Points, in no order, along strands that fork and pass close to each other.
Points whose rows are less than 15.8 apart are linked; no others are.
gub: [17  1 13  5 11 -7 -5  1]
dosif: [-37  -9 -13  15  -4  -5  13   5]
doke: [-19  -2  15   5   9   5  -8  -2]
fuv: [-17  -5  15  -5  11   7  -4  -6]
Lele: [ 21   1  10  -9  -2  -4  -9 -15]
sez: [-36  -9  -4  16   8  14  14   2]
kase: [21 -1 14  3 10 -9 -8 -5]
Luva: [-34  -9  -5  13  11  17   8  -3]
dapus: [16 -7 28  2  9  1  5 -7]
pezov: [ -5   8   5   1 -11 -15   0  20]
Katos: [ 24  11  -7 -14  -3  -7 -11   6]
pez: [-10   7   7  -1 -12 -25  -4  16]
zef: [-39  -8 -22  15  -5  -1  16   3]
Kor: [-30 -11  -2   6  14  16   5  -9]
rabu: [ 17  15 -10   6 -10 -17 -18  11]
Nok: [-37  -9  -5  16  -1  -3  19   9]
pem: [-28 -12   3  -1  15  17   6 -14]
mokes: [ 15  -5   8  -1 -10  14  -1 -24]
Zirok: [12 -3 30 -4 12 -2  3 -2]
nado: [-27  -4   5  15   1  -2  -1   4]
togeb: [ 12  -8  -2   1   6   4   4 -15]
Rumu: [ 15  -7  10   2   3   4   1 -19]
mudeb: [ 10   9   3  11  -5 -16  -2  19]
Dum: [-1  7  8  3 -2 -6  1 18]
Fizak: [ 12  11  -5  12  -5 -15  -9  12]
teker: [-31  -2 -20   0  -7  11   8   4]
kup: [ 22   1  -8 -17  -8   4   3  -9]
gubu: [  6  -2 -21   2   6   7   3  -3]
rik: [-23  -1  10   9   5   1  -7   2]
luvak: [ 15  -9  18   3   8   2   5 -12]
bukez: [14  4 11  6  9 -5 -5 10]
fem: [-23 -13  13  -1  15  14   3 -16]
fasus: [ 1  5  8  0  4  0  2 14]
Bolol: [ 8 -5 -9  2  9  8  6 -5]
rini: [ 22   6  -1 -10   0  -6 -14  -2]
tes: [ 38   6  -1 -14  -5  -5   0   0]
Papat: [  1   4 -39   3  -4   7   3   4]
luzi: [-35  -4 -23   6  -7   5  10   2]
bur: [-22   1   6  10  -6 -15  -5   6]
kapof: [ 6 -1 24 -4 11 -1  0  5]
gusis: [ 13   7 -25 -14  -5   2  -4   3]
sasi: [  9   3 -30 -11  -2   8  -1  -3]
Nafo: [12  6 21  3  8 -8 -6 15]
rap: [  5   0 -30  -1   2   8   2  -1]
vopap: [-19   2 -10  -2  -7   6   8  10]
saf: [-22   0 -16  -5  -4  14  10  10]
tav: [-23   2  -6   0  -6   2   1   9]
Dimu: [-30  -6   4  19   2  -2   6   6]
Kur: [ 33   4 -18 -15  -5   2   9   2]
palu: [ 30   5   6 -16  -6  -3  -3  -6]
Gife: [ 17  -3   4  -9 -15  17   2 -22]
Letap: [ 26   1 -12 -19  -8   6   9  -6]
fom: [ 17  -5  14   0  -6   8  -4 -24]
Zez: [ 38   4 -11 -14  -4  -2   6   2]
zazi: [ 19   5   0   1   5  -7 -15  -1]
mak: [-17   5   5   3  -9 -25  -7   9]
toput: [ 19  17 -10  -4 -13 -15 -17  13]
karu: [-37  -7   3  17   1   0  17  10]
tufod: [ 22  -1  11  -3   4  -6 -11 -12]
sapi: [ 20  14 -11  -8  -6  -8 -15   7]
Namu: [ 26   2   7 -14  -7  -2  -7 -13]
faro: [ 20  -1  -1 -13 -13   9   4 -16]
gugap: [-22   3   1   2  -7  -6  -4   6]
taviz: [-1  3 18 -5  7  1 -2  8]
Bufug: [-20  -9  18  -3  14  10  -3 -12]

A fork is a point with three links, a tip a point with one. Leave the first point through the second and follow the links. Name the first fork or tip that comes.
mudeb / Fizak => zazi
zazi / rini => mudeb
palu / Namu => Nafo
Kur / Letap => Rumu
fem / pem => sez
togeb / Bolol => rap

A fork is a point with three links. Follow the links from the first point to the second and name the forks in between, in order.
gusis / fom => rap Rumu
Rumu / sasi => rap
gubu / Gife => Rumu
